Each row is a point on a landscape with many valleys, with its height.
From any point a ball rolls to the lowest of the 2 points nearest to it. It stops when none of these is lower. Distance is the straight distance between rows; heights are no part of it.
q_243: [124 100 166 159 122 151 181 130 119 109 117 146 100 136  95 148 142 157
 176 148 112 133 187 132 118 135 124  97  79 118 124 118 148 130  93 124
 122 173 177 138 123 120 128 136 173 180 110 159 155 147 119  82 117 100
 151 164 108 114 116 115 108]  height 3.34
q_149: [150 185 148 132 160 133 155 162 132 112 164 123 109 113 115 107  63 168
  48  80 115 105  57  92 132 130 158 118 139  94 154 188  77 162 144 107
 152 121 109 146 133 107 106  84 154 105 171 108 144 107 146 108 162 178
 156 126 186 116 115  98 145]  height 2.21
q_381: [134 121 113 135 108 152 105 119  95 189  78 117 147 151 163 113  70  98
 156 175 178 130  92 167  70 135 141 124 199 138 109 143 113 160 121 127
 117  41 106  84 130 152 111 159  72 101 122 113  70  91  87 142 144 113
 181  85 129 141  59 149 101]  height 3.84
q_481: [153 141 169 119  97 167 140 135 138 133  88 137 119 179  74 124 108 115
 177 147 125 121 136 143 109 133 168 147 142 147  84 147 136 145 130 138
  97 113 119 100 169 109 145 129 120 124 102 123  83 161  79 151 102 113
 154 113 112 126 108 106  87]  height 4.45
q_569: [108 100 112 120 142 118 128 135 139  88 115 125 198 102  96 125  96 147
  99 123 124 162 123 140 130  95 142 203 124 103  92 151 157  63 161  97
 139 203 134 130 119 106 135 106 157  95  94 148 122  93 146 187 166 131
 144  56  46 107 143 142 105]  height 2.59
q_482: [153 122 140 111 126 107 129 165 125 102 139 143 124 127 108 148 127 177
  88  93  93 108 151 147 123 160 101 106 115 133 113 120 103 118 173 116
 145 194 178 184 170 133 112  77 148 134 172 147 138 135  93  97 137 163
 166 135 164 105 115  89 163]  height 2.24
q_459: [118 131  54 106 135 121 105 117 109  96 149  83 196  96 157  68 117 132
  51  82 142 119  69 115 122 125 113 113 148 118 168 153 100 135 183  99
 131 115  98 108  94 145  87 143 122 110 182 105 177  85 163 137 139 153
 133  94 181 124  99 170 122]  height 5.94
q_665: [105 104  90 121 155  90  97 113 144 143 130 120 150  87 190 128 178 191
  85  68 100  82 181 178 130 150  38 142 123 160 161 117 126 122 130  98
 157 139 148 138 151 115  85 130 159 123 168 157 127 118 117 149 135 152
  73 132 140 126 127  82 163]  height 3.19
q_196: [118 172 138 100 111 143 108 116 143 148 109 122 132 151 111 117 150 133
 106  67 125  80 107 114  86 122 136 155 138 171 122 153 109 146 162  98
 108 113 119  77 188 125 121 149 127 113 146 106 124 129 112 145  85 143
 148 100 180 148  65 102 100]  height 3.17
q_330: [165 165 185 129 107 110  93 193 101 169 154 146  74 178 113 158 103  82
 156 133 111 142  83  93 125 162 190 125 158 145  97 152  66 172 128 153
 118 101  96 187 161 147 167  84  90 109 114 130 146 165  92 118 123 152
 122 177 159 159 134 111 140]  height 5.52
q_320: [172 111 152 110 146 147 164 159 112 139  95 118 106 128 156 123  76 139
 101 106 157  78 115 154 132 170 109  91 131 144 133 126 159 164 179 102
 124 146 165 131 180 148  47 130 124 139 176 147 121 146  78  71 109 151
 155  84 185  98  99 100 121]  height 4.89
q_167: [161  98 122  96 123 141 168 138  91 121  92 103 143 135 125 127  88 100
 122 141 149 103 127 139 122 153 130  83 119 132 112 111 156 138 171 114
 110 163 166 123 148 166  82 133 105 138 142 129 147 134 102  72  96 120
 166 107 147  91  95 152 118]  height 5.06
q_206: [104 106  99 130  97  78  66 113  97 137 114 154 157 145 128 164 139 157
 126 177 148 154 136 195  91 144 119 103 126 154 135 131 107 101 175 148
 137 151 149 176 137 146 164 128 102 195 157 128 139 119 113  90 124 116
 202 166 164  98  76 196 123]  height 1.45
q_693: [106 103 119 112 150 131 124 127 166 109 140 136 179  94 142 138 136 168
 101  91 110 128 165 137 141  99  90 214 119 119 102 133 140  72 117  96
 133 209 137 106 117  93 124 130 173  84 109 138 105  86 138 196 165 133
 101  67  73 128 167 104 120]  height 1.78
q_44: [161 166 101 145 166 142 163 177 120 126 172 114 138 115 162  76  12 138
  63  88 140 120  71 117 127 115 133 131 138 111 135 158  89 179 124  83
 142 102  98 158  95 122  84 116 134  84 140 110 139  94 130 126 180 161
 150  95 155 109 153 112 118]  height 1.95
q_45: [154 108  80  95 146 120 136 148 117  90 170  91 187  92 163  91 100 146
  55  97 136  98 106 124 139 135  91 105 133 118 142 121 123 105 179  92
 143 157 137 129 117 148  84 109 129 107 166 130 190 116 136 126 146 150
 135  69 154  95 125 111 135]  height 5.74
q_140: [ 93 130 153 154 120  88 147 103 160 109 159 141  88 108 104 122 182 152
 155 123  85 135 166 106 189 115 126 114  80  89 146 121 144 123  48 175
 136 118 129 151 120  93 177 111 161 140 101 115 147 156 177 129 127  94
  71 211  85 152 169 116 183]  height 5.34
q_619: [167 122 177  96 131 113 115 195 110 143 166 126 113 148 159 140 111  27
 148 132 116 141 111  92 156 150 153 144 144 121 108  98 132 140 113 172
 116 124  91 158 115 149 151 103 110  82 103 135 127 150 120 149 121 165
  39 121 122 130 197 110 159]  height 2.66
q_775: [148 115 168 140 130 151 169 165 138 104 159 127 145 123  95 104  89 127
 138 138  96 142 134 117 145 107 144 146 112 100  97 132 157 102 107 128
 137 185 126 163 102 114 139  74 165 106 118 133 150 100 138 142 170 152
 117 129  54 113 190 115 132]  height 3.26
q_225: [133 122  96 100  85 137 121 100 119 138  90  99 149 142 138 116 143  86
 164 165 160 146 120 116  97 122 153 103 142 132 117 118 144 111 147 153
 107  94 100  66 103 170 129 174  62 132  92 110 113 144 154 133  98  95
 144 100 106 145  92 174  87]  height 1.39
q_632: [111 149 143 138  95  91  82 136 121 106 157 138  68 149  85 130 202  49
 168 144  92 166 120  83 156 111 186 133 103 153 132 120 131 111 113 206
 120  98  91 160 126 132 174 110  74 119  96 107 186 142 142 122  77 126
 120 155 126 166 185 140 154]  height 5.82
q_524: [109 100  98 124 150 115  84 104 142 177 118 130 131 119 193 120 171 158
 102  97 137  93 152 168 106 172  54 121 155 184 165  99 115 151 162  84
 138 111 140 145 159 157  82 153 110 134 179 152 119 139 103 101 115 167
  93 141 187 138 100 108 142]  height 3.35
q_8: [145 115  92 112 153 172 159 125 113 148 126  86 145 127 199  81  73 105
  89  96 164 108 113 105 118 139  95 103 150 116 131 126 123 179 124  90
 103 111 115  86 123 167  50 181 100 113 155 119 123 113 125 104 131 132
 121  78 167 121 121 144 104]  height 1.51
q_791: [116 149 123 149 128  97  88 135  99 164 128 153 126 137 138 150 134 151
 124 154 141 143 119 169 104 161 111 102 154 159 141 121  64 156 159 127
 141 110 138 172 143 150 145 109 114 166 156 123 136 119 102  84 122 140
 167 192 175 121  91 145 137]  height 1.38
q_105: [115 149  96 120 155 102 140 120 118 107 151  90 164  93 138  97 112 153
  57 116 121 129  68  99 151 115 158  99 139 100 196 158  99 146 130 118
 143 122 121 110  83 123 123 135 143 136 173 102 182  65 183 116 130 138
 135 145 172 142 122 169 135]  height 6.10
q_51: [145  84 141 143 122 191 183 109 122 144  91 113 124 147 150 141 110  84
 197 197 184 131 159 104 115 136 117  78 120 106 136  80 180 166 104 138
 107  83 129  93 104 161  90 197  99 165 105 144 108 141 112 100 119  77
 113 103 103 108 120 156  90]  height 4.41
q_251: [117  87 154 175 151 143 190 137 109  78 112 138 112 102  81 176 120 186
 133 139 104 126 175 142 106 129 133  87  75 100 134 126 134 123 127  98
 150 186 202 147 149 102 118 116 190 187 151 186 145 107 102  75 136 115
 171 156 123  83  84 142 123]  height 3.61
q_507: [167 113 109 138 175 148 176 171  95 143 147 102 127 129 192 108  29 117
  86 114 159 139 100 104 152 151 108 115 135 108 153 130 103 189 123 104
 139 101 102 162 111 152  51 140  98 121 148 132 137 113 126  67 170 131
 142 101 159  99 155 164 111]  height 1.73
q_628: [137 111 127 106 161 123 131 102 147 161 121  97 124  99 197 117 148  88
 140 117 158 126 186  97 154 137  64  89 150 114 145  84 168 155 118 133
 118 107 104 101  83 183  93 171  86 106 127 128  79 170 133 130 107 157
  37  96 143 125 167 136 139]  height 5.12
q_677: [123 136 167 145 152 147 130 126 151 149 126 161 100 140 123 145 137 196
 140  92  95 118 162 161  99 142  82 149 119 137 111 134  94 138 112 101
 146 153 155 130 162 111 134 117 157 146 143 155  82 129  96 120 153 148
 148 170 147 149 124  82 136]  height 1.59
q_857: [181 104 156  99 124  97 119 171 124 110 151 140 128 134 161 139 113 116
  97 110 100 100 143 169 144 170  98 129 136 145 103  92 119 113 166 135
 128 184 159 197 163 128 147  60 136 107 160 149 134 163  60 126 159 174
 120 105 132 108 165  74 175]  height 1.56
q_770: [121 128  96  64 110 136 126 120 138 103 126  69 181 121 147  99 128  80
  94  90 146  90 115  84 136 106 124 154 154 140 105 121 155  91 172  97
 101 138 115  55 149 147  99 148 128  71 132  94 141 102 146 164 103 151
  94  35 146 129 130 120  96]  height 1.62
q_423: [160 121 143  91 152 156 171 130 134 144 135  99 135 128 165 112 107  89
 128 126 152 122 152  85 140 116 109 119 134 110 129  93 160 143  95 130
 109 122 103  88 105 160  72 161 116 120 110 105 109 155 142 133 124 136
  56  97 128 117 159 107 104]  height 4.91
q_565: [106 160 167 161 150 155 167 117 157  93 158 149 109 129  79 146 166 195
 130 122  79 123 139  99 120 109 149 135 121 103 130 160  93 128  80 110
 143 130 150  94 143  89 158 123 168 174 147 144 123 130 149 130 140 106
 146 181 143 152 104  87 130]  height 4.64
q_390: [135 155 147 104 145 134 170 140 160  98 166 115 131  97 133 137 138 146
 105  74  92  98 175  87 165 116 103 176 120 100 100 132 137  76 100 105
 138 186 142 109 145  93 121 102 186  81 132 127 132  85 143 170 164 144
  72  89  93 128 201  57 139]  height 2.74
q_60: [110 131  99 129 154 134 108 125 132 138 124 134 145 112 161 117 145 183
  66  96 122 105 111 159  82 155  99 101 139 155 168 127  95 155 179  77
 159 130 153 140 159 125  69 137 145 145 197 151 150 107 107 100 123 158
 143 136 197 108  77 109 132]  height 2.95
q_605: [105 183 150 150 141 126 163 114 129 102 163 122  91 111  84 112 138 157
 105 160 102 140  82  59 159  98 192 104 134  98 168 168 104 134  73 161
 135 118 125 125 104  92 147 115 175 151 156  99 161  94 194 125 127 107
 130 173 139 174 157 126 139]  height 6.49
q_142: [142 124 108  87 133 124 112 135 137 117 155  98 180 115 167 122 127  97
 107 106 135 111 138 127 159 125  90 158 159 143 117  96 144  87 132 121
 110 141 115 108 110 140 127 119 135  74 125 111 125 113 143 172 138 156
  63  68 126 125 169 111 121]  height 2.19
q_860: [128 160 127 139 100 150 120 114 134 163 130 128 135 168 127  99 116  98
 167 161 152 170  94 112 121  94 164 166 162 143 101 157 120 136  92 149
 116  63  73 102 120 109 149 145 118  94  74 102  93 126 139 189 169 108
 108 106  79 156 127 112  87]  height 2.15
q_421: [120 182 135 159 108 176 151  99 162 128 158 148  97 171  95 115 187 129
 177 135 129 132 145  76 149 104 161 140 104 144 127 141 146 128  81 147
 105 104 105  90 144  82 153 151 135 131  84 114 113 166 134 153 138  98
 112 142  93 145 142  67 103]  height 4.02
q_847: [135 100 127 117  99 120 127 140 115 100  94 135 154 144  83 148 117 137
 140 131 121 113 161 151 101 145 139 126 107 147 107 129 143  98 162 124
 112 202 160 145 163 141 134 116 125 151 128 130 142 144  96 111  97 120
 186 126 135 100  84 145 117]  height 5.32
q_888: [ 88 114  98 114 112  72  92 116 146 115 149 109 137 105 139 131 175  96
 128  94 108 127 154 124 183 108  95 176 114 116 123  99 152  70 103 157
 136 132 109 150  94 111 177  74 134  90  87  96 148 119 191 152 128 134
  60 136  92 137 200 152 168]  height 4.53
q_485: [117 152 155 191 159 136 115 124 122 184 125 168 104 127 152 154 112 173
 125 133 141 130 127 164  95 151  90 123 138 152 129 122  84 178 119  94
 157  97 147 168 164 112 135 125 139 160 161 149 103 110  82  81 163 156
 161 192 159 125 107 109 138]  height 0.80
q_139: [ 92  83  94 132 129  96 116 120 130  52 102 129 190 101  77 158 137 167
  73 120  85 154 141 139 117 100 150 186 115 120 120 139 159  48 172 115
 146 243 173 124 117 120 151 104 149 130 123 165 147  93 147 174 133 107
 168  66  86 113 113 163 132]  height 3.25
q_529: [105 196 116 133  92 139  96  92 134 157 135 127 123 155 106 102 165  99
 129 126 152 139  84  95 108  92 157 176 159 153 118 172  91 120 123 135
 118  64  87  70 148 116 162 153 118 103 104  87 118 102 163 172 136 122
 137 103 143 157  97 121  84]  height 2.49
q_112: [124 152 107 123 166 139 127 134 127 115 134 127 142  90 105 103  96 188
  60  95 109 106  67 134  94 117 152 110 146 116 149 163  75 153 183  72
 163 123 129 140 137 102 106 106 153 118 196 140 140  94 121 125 139 173
 181 131 198  97  70 111 150]  height 2.54
q_159: [138  55 119 124 126  98 103 130 125 141  99 164 149 152 145 168 114 128
 165 148 135 148 163 220 106 139  59 160 112 136 107  78 164  97 135 141
 131 196 167 172 124 119 139 131 136 137 121 158  95 130  82 135 162 118
 147 122 100 110 157 156 128]  height 6.02
q_734: [132  69 140 153 116 153 155 112 120 149 113 135 112 146 155 150 136  85
 219 187 158 146 182 161 134 130  96 104 113 119 122  72 184 135  96 159
 129 114 119 139  93 155 121 161 126 160  75 144 102 161 114 107 126  94
  97 147  83 114 154 148 118]  height 4.03
q_645: [139 161 152 137 113 142 157 119 147 136 141 142  82 150 142 123 178 109
 184 151 135 133 141  70 147 127 144  96  95 155 153 118 150 155  91 146
 104  99 110 112 112 137 126 152 108 156  87 121 122 200 125 110 109 111
  79 168 123 138 124  94 118]  height 4.40
q_713: [128 116 128 127 104 132 113 140 120 103  62 145 158 141  46 156  83 160
 128 138 128 120 137 172  96 120 169 158 113 125  85 186 153  93 187 121
 110 183 136 140 144 130 137 141 125 124 123 153 102 125  95 140 106  88
 217  80 109 105  84 147  94]  height 5.56
q_218: [174  99 190 132 115 156 161 192 112 122 161 124 129 128 114 111  59  50
 163 157  98 165 100 116 176 120 174 128 118 101  90 128 153 142 104 153
 134 163 108 173  90 146 127  75 150 100 107 136 151 123 115 142 135 151
  98 130  60 117 199 114 155]  height 2.73
q_262: [ 81 160 116 165 113 129  91  82 163 115 162 167  83 170  78 123 215 132
 163 125 110 157 133 116 154  92 143 181 102 117 106 152 134  98  80 189
 124  95 101  96 130  58 190 148 132 127  80 113 119 148 171 164 144 100
 119 148  84 157 167 121 133]  height 3.48
q_727: [101 134  83  98  72  99  64 102 124 152  93 115 168 168 139 147 153 100
 125 139 152 156 112 151  86 127 132 151 148 155 115 138 130  83 153 171
 102 109 102 100 128 174 171 167  65 130  91 112 118 125 143 154 104 103
 151 110 137 153  80 175 106]  height 1.80
q_192: [100 155 133 123  84  91  83 104 126  90 131 130  60 145  82 139 217 112
 151 161 105 142 115  84 146 119 184 104  94 153 167 119 119 118 125 196
 112  98 111 130 136 142 191 127  90 171 118 102 174 147 168 105  59  97
 143 177 146 152 124 167 162]  height 6.06
q_362: [139 137 136 162 179 161 170 141 146  69 157 132 138  79  51 121  55 169
  92 121  97 148  92 112 118  97 175 150 118  51 117 164 127  92 116  98
 176 160 125 157  95  84 138  74 186 122 138 151 126  79 154 161 172 137
 166 133  87 115 156 130 127]  height 3.58
q_832: [120 156 113 138 101 154 109 108  89 178 106 143 137 141 142 121 115 141
 140 155 177 123 107 161  65 123 137 126 146 160 123 154  84 159 133 113
 121  64 123  91 140 141 121 160 103 147 129 117 110 103 119 132 130 121
 190 127 148 137  58 151  97]  height 4.01
q_804: [145 113  97  89 158 105 120 153 113 136 153 106 156 111 207 108 110 125
  79  88 146 110 116 132 154 164  71 105 170 145 141 112 118 149 164 102
 132 118 130 139 117 170  79 120 113 107 179 130 142 134 107 110 148 173
  92  85 179 125 149 103 139]  height 5.54
q_80: [148 103 119 103 129 144 102  97 132 167  84 112 130 145 168 133  99  93
 154 151 151 123 133 167  75 164 110 124 177 132 129 102 139 147 138 114
  95  95 136  70 164 158 102 176  69 117 129 126  53 116  84 150  93 135
 134  73 149 125  78 131  92]  height 3.65
q_855: [126 142 125  92 120 116 128 155 132  97 183  98 123 108 129 129 151  77
  86 102  93 108 152 100 172 127 123 155 124 120  98 116 141  74 118 151
 122 167 119 139 125 112 150  78 160  64 130 110 165  91 151 150 125 161
  98  80 112 126 210  89 141]  height 2.87
q_834: [124  93 101 180 162 111 103 114 104 185 108 126 136 122 191 150 109 131
 140 129 176 135 135 158 154 161  61  91 154 141 149  89 119 170 124 112
 155  71 133 180 115 158 104 129  93 151 131 139 125 116 112  80 138 127
 101 178 159 134 144 186 153]  height 7.36
q_807: [103  68  86 116 124 114 141 121 117  79  79 129 201  98 104 145 122 152
  93 134 143 128 147 154 108 116 131 151 106 135 126 140 179  78 203  93
 133 211 185 113 136 129  95 144 135 140 129 163 144 104 130 140  97  91
 178  63 107  96  73 169 103]  height 3.81
q_121: [106 198 116 142 104 100 128 103 129 102 153 126  57 128 110 106 222 101
 164 157 134 142 100  37 167 121 185  79 107 150 189 140 144 149 112 168
 113  67 109  97 120 124 155 142  87 154 109  94 168 171 179 104  96  93
  98 172 129 153 130 144 152]  height 6.29
q_709: [ 81  95  93 154 113 117 101  90  99 131 104 134 160 114 131 172 159 150
 123 174 169 155 127 180  96 115 114 114 116 131 160 140 119 127 137 136
 138 114 156 110 102 143 146 159 128 186 122 140 140 116 153  97 108  89
 164 156 126 113  82 208 119]  height 2.08
q_57: [133 122 123 103  53 156 134 108 117  90 100 101 134 145  93  94 144  72
 187 182 148 150 103  75 103 116 214  93  97 125 126 137 175 106 141 149
  86 112 111  66 132 145 128 155  77 143  94 108 153 149 153 133  66  78
 171  92  70 146  90 168  94]  height 1.76
q_296: [131  86 113 166 160  85 103 137 116 175 120 159 123 119 189 143 118 140
 135 119 136 128 132 195 163 165  44 122 136 134 140  63 124 145 128 102
 160 110 156 225 116 126 116  93 118 127 149 154 124 127  98  95 177 146
 104 189 131 110 166 147 173]  height 7.15
q_854: [199 151 179  92 132 162 170 189  97 143  79 126  88 149 113 136  63 106
 113 134 130  70  90 136 128 165 155  76 133 127 117 157 160 185 175 125
 101 136 137 109 172 155  73 137 124 110 151 121  94 164  91  75  83 129
 145  96 162  94 102  97 118]  height 4.77
q_995: [136 103 143 144 131 128 119 121 130 181 127 150 117 136 143 141 127 100
 183 147 133 151 152 179 139 135  83 149 133 132 121  92 133 141  95 141
 134 110 112 158  86 140 154 124 121 126  83 122  90 146 113 127 149 128
  93 166  86 143 161 143 136]  height 3.50
q_347: [110 162 107 118 131 146 104 103 138 154 136 111 159 125 155  91 132 133
 103  89 146  99  95 116  99  99 119 169 152 157 123 161 106 136 123  81
 119  96  93  74 144 126 105 161 138  84 133 102 123  91 147 171 139 150
 106  98 165 149 106 109  87]  height 2.85
q_334: [187 125 167 102 151 183 187 137 125 132 106 104 115 129 135  98  54  89
 124 125 145 100 130 112 138 145 143 114 153  97 133 117 185 181 131 108
  91 120 130  55 139 151  57 157 129  99 135 106  78 154 111 142 103 128
  83  50 124  87 136  92 100]  height 4.73
q_295: [ 63 113 112 136 120  73 103  82 144 116 129 111 152  87 136 131 164 144
 122 137 128 138 130 147 164 100 122 155 123 103 151 119 137 100  87 159
 154 117 124 141  95 112 184 108 138 122  87  90 142 131 202 142 109 113
  89 181  98 139 156 185 175]  height 3.80
q_476: [ 93 209 112 163 124 126 134  89 155 126 168 123  83 118  97 102 187 119
 131 152 148 135  92  56 166  99 175 123 122 126 172 155 111 151  88 161
 125  66 111  86 122  85 153 151 147 135 111  90 157 125 190 137 119 100
 107 145 130 161 139 115 126]  height 6.48
q_611: [177 110 144  96 136 183 197 128 116 137  89  99 121 147 161  95  81  68
 148 140 159 125 138  78 111 150 141  65 128  90 130  94 172 178 130 117
  89  95 122  57 133 158  59 183  87 126 130 115  97 163 116 105  88  87
 125  73 133 104 104 139  96]  height 4.60
q_157: [100 143 122 130  96 117  72 112 134 140 114 140 154 173  96 148 131 142
 123 125 118 158 109 147 100 107 137 188 141 139 102 162 111  91 150 162
 116 144 106 120 146 118 189 125 111 130  99 109 118 108 135 155 142 122
 175 116 123 145 113 150 113]  height 2.26
q_407: [136 168 166 125 105  87  92 185 101 160 172 134  48 164 119 147 166  55
 157 120 102 161  94  61 158 143 182 134 128 142 121 144  99 149 111 166
 132  84  87 175 135 121 174  95  89 101 110 134 168 157 137 108 104 150
  79 171 148 169 181 108 155]  height 5.65
q_83: [142 127 123  73  87 130  97 115 139 137  69 107 144 161 135 131 134 105
 139 109 135  92 118 140  84 139 141 141 147 160 111 119 139 126 168 129
  79 116 126  67 183 144 132 170  82 116 127  98  83 150  88 144  60 133
 150  86 162 142  62 117  91]  height 3.42
q_479: [139 194 173 138  97 127  90 145 126 147 141 166  69 173 104 146 157 114
 157 130 123 124 117  84 118 154 173 127 132 165 112 141  64 169 131 163
  98  90 106 140 161 134 172 113  92 162 125 112 132 176  94 110 109 127
 153 175 153 158 102 100 129]  height 5.39
q_530: [110 121  92 100 150  95  96 114 145 154 139  96 139  96 204 120 145 131
  97  79 156 104 172 107 171 156  50 105 157 140 146  96 138 129 130 123
 131 105 119 133 103 177 100 129 104 100 137 115 115 150 136 123 122 168
  42 115 163 142 148 115 162]  height 5.33
q_547: [122 154 163 135 120  98 165 132 150 138 147 139  62 118 150 129 174 149
 150 113 116 132 166  74 181 139 122 111  85 111 175 127 149 134  67 162
 136 101 117 133 115 112 123 109 140 153  97 115 131 188 156 109 113 114
  56 209 127 141 154  78 156]  height 4.80
q_276: [143 123  72  84 133 159 138 107 136 130 123  67 183 119 169  57 104  86
  94  89 172 119 103  87 128 106 123 118 156 112 126 126 139 132 139  90
  96 105  87  44 103 172  72 189 107  78 129  96 130 102 162 152 117 125
 100  43 145 140 127 168  89]  height 1.24
q_232: [ 96 135 133 149 104 129 105 103 149 136 119 156 132 175  92 127 151 138
 155 139 124 170 125 146 126  97 136 205 113 117  89 148 136  90  93 161
 124 144  96 119 117  97 180 148 137 126  69 130 110 133 161 174 166 107
 127 127  65 158 161 143 111]  height 2.86
q_902: [ 97 125 121 148 179 129 119 114 152 148 142 154 136  75 142 150 159 194
  93  91  85 115 171 174 105 118  70 144 115 126 143 148  98 126  96  81
 168 148 158 133 142  74 115 140 180 126 157 174  92 102 124 159 168 146
 101 169 134 135 127  95 147]  height 2.44
q_617: [ 60  98  94 159 130  93 121  68 111 111 112 131 152  86 125 158 141 165
 115 182 150 154 130 195 133  86 135 119 126 107 160 151 125 135  84 158
 164  90 158 131  67 114 181 136 141 163 104 122 145 124 181 119 123  99
 146 192  94 135 126 212 168]  height 2.89
q_669: [125  96 132 141  80 157 178 127 110  99 123 131 101 140 101 130 158 117
 189 183 147 134 166 108 116 137 157  63  67 129 140 108 180 127 107 153
 101 149 151 112 103 157 113 157 123 191  99 142 184 169 139  71  82  82
 147 156  99 115 105 148 105]  height 2.69
q_222: [172 103 183 103 128 122 127 196 125 118 156 134 129 140 151 144  92  61
 127 133 102 121 123 139 168 156 140 132 127 117  95  98 127 113 127 155
 125 180 111 181 133 142 150  66 152  87 147 148 139 150  93 133 137 173
  83 112  98 103 198 102 170]  height 2.22
q_869: [129  99 122 138 163 122 150 141 139  85 124 147 126  95  96 161 137 207
  95 106  79 118 173 155 109 139 114 123 105 115 126 117 102  96 168  77
 176 201 196 159 159 100 108 110 172 157 172 173 129 107  95 116 137 128
 177 134 150  91  78 103 147]  height 2.88
q_966: [110 138 133 156 183 144 171 120 140  73 149 136 133  65  70 153 115 200
 109 136  79 133 131 129 117  91 175 128 124  80 138 169  92  99  95 113
 179 151 153 122 100  67 147 120 179 163 163 158 119  83 145 144 160 121
 155 173 120 140 108 129 130]  height 4.09
q_117: [149 145 101 131 132 148 137 111 120 159 129 109 144 141 162  98 119  94
 167 161 179 145 110  92 127 105 148 110 156 119 126 125 120 152  98 145
 108  46  81  89  76 156 119 164  91 110  94 104 120 131 155 152 125  98
  98 131 104 148 132 140  97]  height 1.79
q_440: [119  67  89 141 118  77  95 128 121 104 104 160 173 138 119 169 132 166
 118 128 108 149 169 194  93 132  93 137 105 138 116 109 150  85 172 119
 155 210 186 180 143 110 128 118 138 162 145 171 133 126  93 134 145 118
 188 110 134  95  95 153 123]  height 5.66
q_55: [115 132 130 133  69 169 148 117 126  61 139 124 100 143  76 101 170 100
 190 181 141 152 118  66 135 118 221  65  72 139 162 131 185 118 115 151
  84 133 138  95 118 154 130 150 118 172 101 116 201 162 171 113  81  72
 148 135  75 144 111 152 124]  height 2.17
q_992: [151 116 132 134 147 173 148 157 136  81 124 122 170  97  74 103  39 139
 113 131 122 149  93 138 131  87 168 171 129  78  85 157 155  88 145  99
 145 165 105 168  97  98 122  84 174  87 101 146 124  84 122 165 172 156
 163  87  48  97 177 140 107]  height 3.13
q_898: [166 133 179 127 144 116 110 147 131 184 148 153  75 155 158 144 128  89
 162 123 120 137 118 141 146 148 120 147 150 137 121  91 108 161  92 146
 112 109  98 158 118 134 162 105 117  95 105 118  83 162 104 152 151 157
  54 160 117 150 179  94 149]  height 3.03
q_510: [176 153 205 107 110 166 162 169 121 123  96 141  93 170  62 140  84 110
 162 144 101  90 128 130 132 151 168 108 113 137  87 162 144 154 142 134
  97 143 127 138 174 136 120 115 135 124 138 133 113 180  75 107  84 124
 158 124 143 112 107  87 122]  height 4.63
q_833: [130 126 116 154 147 147 133 125 113 123 102 149 140 111  77 140  73 177
 123 142 150 143 113 171  85 112 157 129 119 120 118 155 116 111 180  88
 155 143 145 158 130 106 134 108 141 143 132 150 115  99 103 130 149 126
 215 119 124  92  83 163 117]  height 5.76
q_164: [ 96 174 117 120 167  85 141 119 126 112 144  95 121  79 107 125 146 168
  65 123  86 124  69  96 171  91 181 100 160 118 168 170  83 118 105 155
 153 112 125 134 124  93 173 120 159 133 188 107 163  61 174 118 124 138
 122 184 183 191 134 141 160]  height 6.30
q_763: [147 137 155 132 111 147 111 123 124 175  96 154 104 165 119 143 115 126
 180 153 148 127 139 175  79 155 127 138 156 168 100 124 100 155 121 142
 103  90 129 129 166 146 144 138 100 159 113 123  83 149  61 132 128 125
 177 142 136 138  84 119 104]  height 4.23
q_513: [126  88 104 143 145  77  99 134 132 144 135 165 144 101 153 144 134 159
 121 110  98 132 150 204 137 135  46 128 110 125 138  85 111  99 141 105
 178 150 167 216 104 102 135  87 167 129 156 161 120 115 119 138 184 135
 143 170 109 115 153 137 166]  height 6.84
q_339: [138  63 104 107 151  95 109 126 154 144 116 165 153 109 168 143 146 154
 133 101 117 125 171 210 143 129  23 170 125 145 121  74 147  85 133  96
 159 183 171 165 107 100 124 111 167 109 150 173 104 125  93 174 186 145
 126 104  90 109 169 115 152]  height 6.44
q_458: [105 141 150 138 115 106 128 125 158 110 160 136  79 127  92 117 192  91
 143 103  76 139 165  96 177 107 118 162  90 115 112 105 153  95  73 172
 124 140 103 144 113  85 170 101 143 109  89 102 148 133 176 148 123 125
  78 160  89 147 212  93 157]  height 5.17
q_647: [100 116 124 177 134 115 104 102 120 179 100 140  90 125 171 164 166 144
 169 157 174 122 162 154 120 151  79 107 128 144 146  88 120 169 113 134
 145  67 141 149 130 160 134 147  99 178 113 144 115 157 119  61 106 109
 111 204 145 133 114 164 145]  height 7.56
q_602: [109 191 167 166 113 143 115 120 150 114 154 163  79 159  80 142 188 159
 158 148 107 133 124  87 127 123 154 128 125 129 138 146  71 149  97 165
 116  94 124 117 145 102 185 114 142 174 138 128 133 161 147 107 130 109
 142 197 145 158 112  94 149]  height 5.11

Where does a ball stop that starts at each point below?
q_458 => q_485
q_320 => q_225
q_804 => q_857
q_524 => q_276
q_83 => q_225

Call two points neighbours if one is among the 2 nearest of the other. Go from one point of each pair to the other, from neighbour to neighbour, staying as low as possible. Name the highest point that can't be avoided.
q_693 / q_276 => q_855
q_276 / q_485 => q_524
q_857 / q_225 => q_251
